A landscape with many peaks, sampled at points; each row gives a point and its height.
From any point a climber takes the steepest step (rise divided by distance) to one of its 2 nearest points. It stops when none of these is higher. Distance is the straight distance between rows; heights are no part of it.
tifez: [165 163 148 117 114  95 134 109 138 112  89  94  93 170 102 134  62 105
 151 150]  h=21.3
Pebu: [165 157 122 101 114  86 137  91 164 127  97 158 146 144 103 164  64  95
 153 132]  h=26.0
bupi: [ 88 127 135 182 134 149 105 115  95 180 121  95 136  89 115  78 145  91
 121 172]  h=31.8
fegi: [143  76  96 126 136 152 114 148  81 127 168 129 131 112 143 120 196 149
 134 192]  h=35.8
Roro: [144 111  79 133 160  55 100 109 170 147 161 176 108  73 136 179  97 151
 139 120]  h=36.9
Kif: [146 130 125 138 126 158 182 108 156  80 114 215 132 139 123 150 122 167
 145 122]  h=62.8
nafub: [ 86 110 100 132  75 120 167 169 131 157 103 155 161 141 164 118 106 156
 135  78]  h=27.5
fegak: [ 74  94 112  84  56 172 156 138 100 159 126 133 190 152 122 115 150  71
  91 119]  h=24.0
pafed: [ 89 128 128 112  82 196 167 144 122 127 119 134 165 152 135 103 128  90
  94 106]  h=27.9
venik: [124 167 105 166 119 102 110 115 175 121 175 187 129  77 103 139  87 128
 127 129]  h=67.4
Tig: [122 115 164 146  85  95  84  90 119 129 151 176 143 100  70 101  99 100
 175 151]  h=43.1
riro: [120 164  72 149 134 124 131  80 185 169 115 167 132 134  91 132  65  91
  96  85]  h=3.1
Bavuz: [127 131  95 149  91  74 127 109 171 125 103 151  88 164  86 107  56 154
 182 119]  h=58.5
tofa: [146 150 116 131 121  78  71 152 194  85 168 168 166  60 115 170 122 167
 114 132]  h=39.6
Fetet: [112 182 178 150  80 142 141 146 110 103 115 101 166 119 114  86 120 106
 116 172]  h=19.9
Bireb: [108 130 101 146 137  73  87 164 164 116 162 136 113  75 163 143 145 191
 131 113]  h=17.3
govi: [135 121 146 124  89 178 187 137 132  92 106 173 139 165 141 130 128 148
 143 114]  h=55.2
kugen: [ 88 132 167  51  82 127 137 122 133 125  69 111 207 147 127 119 126  96
 128 101]  h=46.0
soraz: [155 140 119 122 194 106  58 128 141 160 133  87 112  57 103 152 130 109
  98 141]  h=41.4
guri: [ 98  80  96 121  88 197 154 126  66 161 133 125 143 141 128 104 158  76
  99 135]  h=20.2
Vute: [147 129 118 141 148 141 184  86 135 119  69 133 108 178 123 132 115 124
 155 137]  h=15.7
rusa: [169 185 157  93 179 117 121 139 140  96 138  66 112 128 129 185 113 122
  89 113]  h=13.9
Mus: [113 162 149 160  80 134 140 162 124 123 100 119 144 153 118  79  99 135
 158 139]  h=22.4
dusu: [160 123 129 115 174 110  55 143 136 112 138 110 145  69  95 149 190 156
 116 183]  h=41.8
dalaz: [ 95 122 162 112  93 126  74 133 114  90 129 148 201 103 106  98 162 127
 139 153]  h=60.9
muga: [155 127 184 110  63 145 163 160  89 112 136 103 112 191 148  92 134 117
 146 122]  h=16.8
nin: [126 123 103 205 139 194 140 135 107 150 190 145  95 120 143  79 142 140
 109 116]  h=44.3
Rone: [114 109 115 143 129 103 108  90 123 175 113 123  94 126 114  97 114 113
 155 130]  h=47.2
Teb: [110 117  99  97 173 114 148 136 135 182  89  57 124 129 176 173 153 122
 103 111]  h=7.0
tano: [135 122 137 141  94  91 121  97 141 114 139 183 131 144  81 130  86 126
 177 146]  h=49.5
govoz: [ 85 146  87 134 129 130 152  92 184 146  68 174 157 123 108 139  98 108
  84  78]  h=2.1
zepud: [126 119 123  90 191 131  69 121 117 150  91  82 147  77 100 143 152  94
 100 158]  h=35.9
zatig: [111 116 179  98  54 118 120 125  75 152 124  95 143 161 120  76 121 101
 161 144]  h=22.5
Gefu: [122 105 161  84 126 142 140 105 112 112 110 134 139 168 137 134 140 114
 135  92]  h=49.0
fodun: [156 127  70  91 202 173 116 135 121 115 127 136 169 122 140 141 188 158
  80 149]  h=28.4
fenit: [103 172 142 149  91 149 165 146 105 114  70  73 164 125 152 104 133 101
 114 199]  h=17.6
Lita: [151 130 136 130 150 102 164  99 129 138  70  68  80 166 112 126 106 122
 149 141]  h=18.5
ged: [123 143  85 129 142 106 132  92 179 151 137 128  93 139  96 126  59 127
  91  62]  h=3.9
tapi: [122 103 177 120  93  72  76  95 109 162 117 132 145 118  78 102  95  64
 173 154]  h=36.8
fozi: [109 109  93 121 148  66  73 124 183 113 138 175 153  66 115 175 131 160
 129 130]  h=38.3
Punef: [131 148 130 167 139  98  86 124 149 112 204 140  96 105 123 127 104 161
  89  72]  h=36.1
zug: [161 177 143 131 156 169 183 127 150  69  94 150 145 132 131 180 131 143
 129 160]  h=22.6
gomus: [146 193 207  99 115 138 119 158 103  64 132  79 153 138 145 155 150 118
 110 163]  h=11.2
bag: [ 91  96 137 141  82 153 108 120  97 136 135 161 189 117 106  80 156 108
 154 165]  h=47.4
dun: [151 144  90 113 166 176 176 181 144 111 140 120 118 138 171 159 155 149
  95  94]  h=16.4
dag: [144 168 142 170 137 134 129 108 152  88 140 158 132  94  95 153 106 136
 139 183]  h=29.4
vago: [146  88 131 179 130 123 168 134 100 113 126 166 103 131 169 120 144 187
 191 166]  h=39.8
bova: [139 115  89 110 193  93  63 146 136 147 158 102 106  86 140 142 162 174
  98 115]  h=41.7
fogak: [148 137  96 121 224  97  72 138 151 132 145 110 119  54 113 160 151 168
 110 168]  h=44.5
fuga: [155 137 167 147  60 177 180 184  97 112 176 132 112 152 153 104 129 133
 133 112]  h=15.4
rupa: [103 138 119 147 153  87  87 136 148 159 153  99 114  76 130 130 105 128
 111 101]  h=44.7
Genos: [115  99 152  49 107 135 120  85 124 123  77 154 182 168 112 149 145  98
 133  97]  h=66.9
gib: [151 108 100  88 181  74 111 110 180 131 149 153 106 113 148 181 110 156
 132  92]  h=35.6
nosa: [100  85  99 174 112  91 111  82 144 191  82 147 119 126  65  78  95 101
 171 144]  h=38.6
teme: [131  88 139 160 139 125  75 119  90 121 172 144 126  98 120  93 195 147
 145 164]  h=31.7
rar: [157 123 128 148 201 147 131 108 122 111 134 142  85 138 149 159 158 145
 129 145]  h=7.6
bapab: [146 114 120 160 210 142 135 103  95 157 122  87  79 114 162 158 166 140
 136 182]  h=8.7
Feben: [136 116 108 119 160 124  96 154 109 121 123 143 161  97 138 133 199 149
 121 188]  h=38.7
Duv: [187 164 176  74 152 146 133 149 127  71 135  85 115 138 134 159 153 107
 101 136]  h=12.6
Kip: [ 89 112 100 126 128 106 152 143 159 158 111 129 125 151 172 129 113 171
 124  67]  h=30.6
Zedo: [ 98 121 168  67  99 175 111 100 127 114 117 166 200 153  94 118 156  95
 109  95]  h=47.0
Voso: [124 104 154  91 127 129  99  81  94 159 145  79  89 158 124  89 122  77
 122  86]  h=17.9
vaz: [129  94 170  88  96  96 100  91 112 142 135 107 104 145  91  99  89  97
 153  93]  h=23.4
burad: [ 95 138 149 172 105 139  76 120 110 134 149 131 159  80  96  64 151 111
 135 160]  h=37.9
katu: [106 166  82 202 146 110 137 123 165 149 112 131 105  89 123 113  94 157
 113 108]  h=59.3
nobim: [131 155  75  92 217 156 104 145 148 138 107  99 163  92 126 166 168 130
  70 145]  h=30.7
Sigik: [170 158 123  94 130  73 133  90 157 133  77  95 117 143  89 156  47  66
 148 118]  h=23.8
pul: [127 102 205  80  86  83 108 132  89 137 118 102 136 177 121 123 139 121
 166 132]  h=27.1
famuv: [168 156 130 144 131 127 148  87 162 117 117 176 128 120 104 188  88 102
 146 162]  h=27.6
pim: [114 126 151 138  56 147 147 159  87 157 139  80 114 172 136  75 116  88
 143 135]  h=19.0
zon: [147  87 104  81 144 206 150 133 104 132 154 138 125 157 161 142 171 119
  91 101]  h=24.7
sisa: [124  93 129 165 130 113 118 127 100 135 141 160 102 126 137 103 159 156
 170 151]  h=36.2
zupaz: [167 103 131 133 163 128 154 130 129  91 154 140  71 153 180 145 161 175
 139 117]  h=6.8
dumig: [139  95  87 120 213 134 118 116  97 152 112 113 127 111 159 156 174 132
 119 179]  h=9.7
Pob: [121 128 118 166 141 139 132 114 122 115 123 145 137 116 110 134 142 149
 146 162]  h=32.1
rigaf: [106 136 132 137  55 146 178 173 125 130 130 126 153 146 151  89 100 136
 146 105]  h=25.0
vevi: [114 144 133 175 140 140 132 148 106 153 136  55 106 130 147 109 136 124
 125 164]  h=12.5
kenu: [118 135 135 102  51 119 168 216 128 131 138  94 153 129 165 136 118 140
 121  90]  h=22.9
nisug: [142 112 123 132 144 124 141 110 142 133 142 146  70 149 125 117  89 129
 114  49]  h=5.0
Suz: [ 86 126 110  91 152  90  92 161 153 169 133  95 145  90 146 150 140 141
 110  95]  h=40.1
gaka: [133 152  83 180 116  91 120 119 179 142 137 145  81 130 121 114  58 156
 144 119]  h=67.7
dotu: [104 108  87 105 171  65 131 139 168 145 129 131 112 129 173 161 124 185
 130  82]  h=33.7
zefe: [120  78 135  98  89 146 160 145  80 130 135 128 144 172 145 135 154 120
 137 120]  h=40.4
mak: [ 99 103 108 145  66 113 143 194 115 136 159 112 140 108 174 128 139 153
 133 113]  h=21.1
Tasu: [101 142 151 109 111 165 116 122 143  93 126 170 188 128 111 119 175 124
 120 142]  h=48.6
Fave: [131 124  81 105 199 143 139 136 100 152  71  66 114 130 175 180 166 115
 110 160]  h=8.5
Nebev: [146  66 123  69 112 112 140 166  83 145 136 112 133 159 161 154 161 147
 161 145]  h=36.0
mupe: [136 173 134 206 118 183 158 144 130 107 164 143  90 125 122  83 115 141
 125 126]  h=42.6
migu: [130  88 159  75 123  90 126 121  84 150 116  83 130 170 165 144 157 110
 156 121]  h=32.0
faz: [101  91  79 126 186  95  74 155 131 182 125 122 143  83 143 140 162 157
 111 134]  h=38.8
lem: [103 141 110 146  68 115 131 127 165 114 106 171 113 175  81  77  59 136
 155  96]  h=50.1
zuk: [113 116 115 153 109  74 113 174 120 142 155 122 104 108 166 114 121 189
 147  96]  h=18.9
gofi: [170 102 139 125 144 110 148 123 140 118 161 148  58 176 150 136 111 167
 150  66]  h=6.0
vitu: [144 147 142 159 107 157 149 168 106 129 159  97 114 125 157 109 153 133
 120 138]  h=14.1
keso: [156  85  66  88 184 189 144 129 122 125 125 166 135 154 157 156 192 143
  94 134]  h=26.7
gule: [140 131 159 127 115  73 113 130 132 103 145 138 125 106 107 144 104 142
 166 137]  h=44.2
Bizak: [102 107 177  88 106 109 102 100 113 141 110 110 146 118  98 119 118  88
 133 131]  h=29.8
Gefo: [150 143 146 121 145  75  86 152 154  95 157 128 130  63 112 162 122 156
 129 169]  h=41.1
Mozo: [102 100  97 127 159 152 143 134  97 158 121 119 129 129 156 140 151 119
 111 145]  h=11.0
tizu: [118 134 136 182  97 151 122 149 131 125 172 129  87 144 106  70 104 133
 120  98]  h=48.4
Zisog: [ 90 169 157 124  86 185 147 106 142 109 123 164 167 137  94  92 104  96
 107  98]  h=33.6
seleb: [104  91 120 188 153 128 111 104  80 186 128  94 102 120 130  69 129 108
 151 151]  h=38.2
kol: [178 177 129 158 138 140 162 106 151  87 112 157  98 160  91 146  69 118
 141 130]  h=25.8
Naro: [145  97 142 140  91 135 156 160 119  89 148 187 126 135 154 123 155 203
 179 135]  h=43.4
sipoz: [124 146 151 108 135 159 150 114 128 140  83 111 140 162 130 127 115  94
 100 105]  h=38.9
dabus: [117  97 135 125 151 148 118 104 114 181 132  83 118 140 154 123 139  93
 101 101]  h=13.4
Fum: [104 132 149 139  76 132 134  85 145 111 107 168 137 145  82  85  94 100
 141  98]  h=41.2
Navav: [126 115 159 160 118 121  99 104  93 148 168 123  85 140 119  86 117 121
 144 110]  h=62.2
pas: [118 132 147 153  97 129  88 124 151 102 210 161 105 120 114  87 113 143
 125  89]  h=40.9
zazo: [111 151  87 206 167 154 140 114 129 165 142 125  86 115 139 108 132 149
 110 118]  h=51.1
bib: [135 162 139 151 160 157 143 119 106 131 103  96 120 118 125 123 137  93
 108 183]  h=10.5
netov: [114 163 118 119 138 153 136 174 102 105 113  88 164 119 160 148 154 111
  94 170]  h=18.8
feg: [129 155 105 114 126 150 178 181 124 125 116  80 132 138 184 160 139 127
 100 135]  h=17.4
pezop: [138  96 109  98 108 200 139 114  98 157 170 115 126 152 135 111 158  68
  81  96]  h=21.8
Mav: [128 163 164  67 135 137 136 113 136 110  84  82 142 138 108 171 112  88
 110 113]  h=30.5
Sape: [146 123 187 119  88 138 163 143 120  70 129 163 140 157 122 128 115 171
 183 140]  h=48.5
tevam: [151 141 108 148 140 112 143  96 183  89 147 206 140 106 110 155 107 150
 132 114]  h=62.4
Nofeg: [130 175 154 130 116 158 165 155 113  74  79 125 152 128 147 157 157 128
 118 168]  h=20.7
vomam: [148 162 125 115 164 138 141 143 149 109 140 109 111 130 140 155 130 129
  85  79]  h=15.3
nel: [202 157 155 127 164 127 166  94 146  59 109 150 110 150 106 172 114 119
 124 155]  h=24.2

For each start below, name the point where the climber stops.
vevi -> Genos
dun -> Kif
pezop -> fogak
bib -> Kif

Call two points neighbours if one is among the 2 nearest of the other. Go from one point of each pair to the other, from neighbour to neighbour, staying as high as possible. Name the lowest point that can't be avoided.
dalaz / tizu -> bupi
Navav / fogak -> Punef
fogak / rupa -> soraz
fogak / venik -> teme
gaka / Navav -> mupe
dalaz / Genos -> Zedo
venik / Kif -> tevam
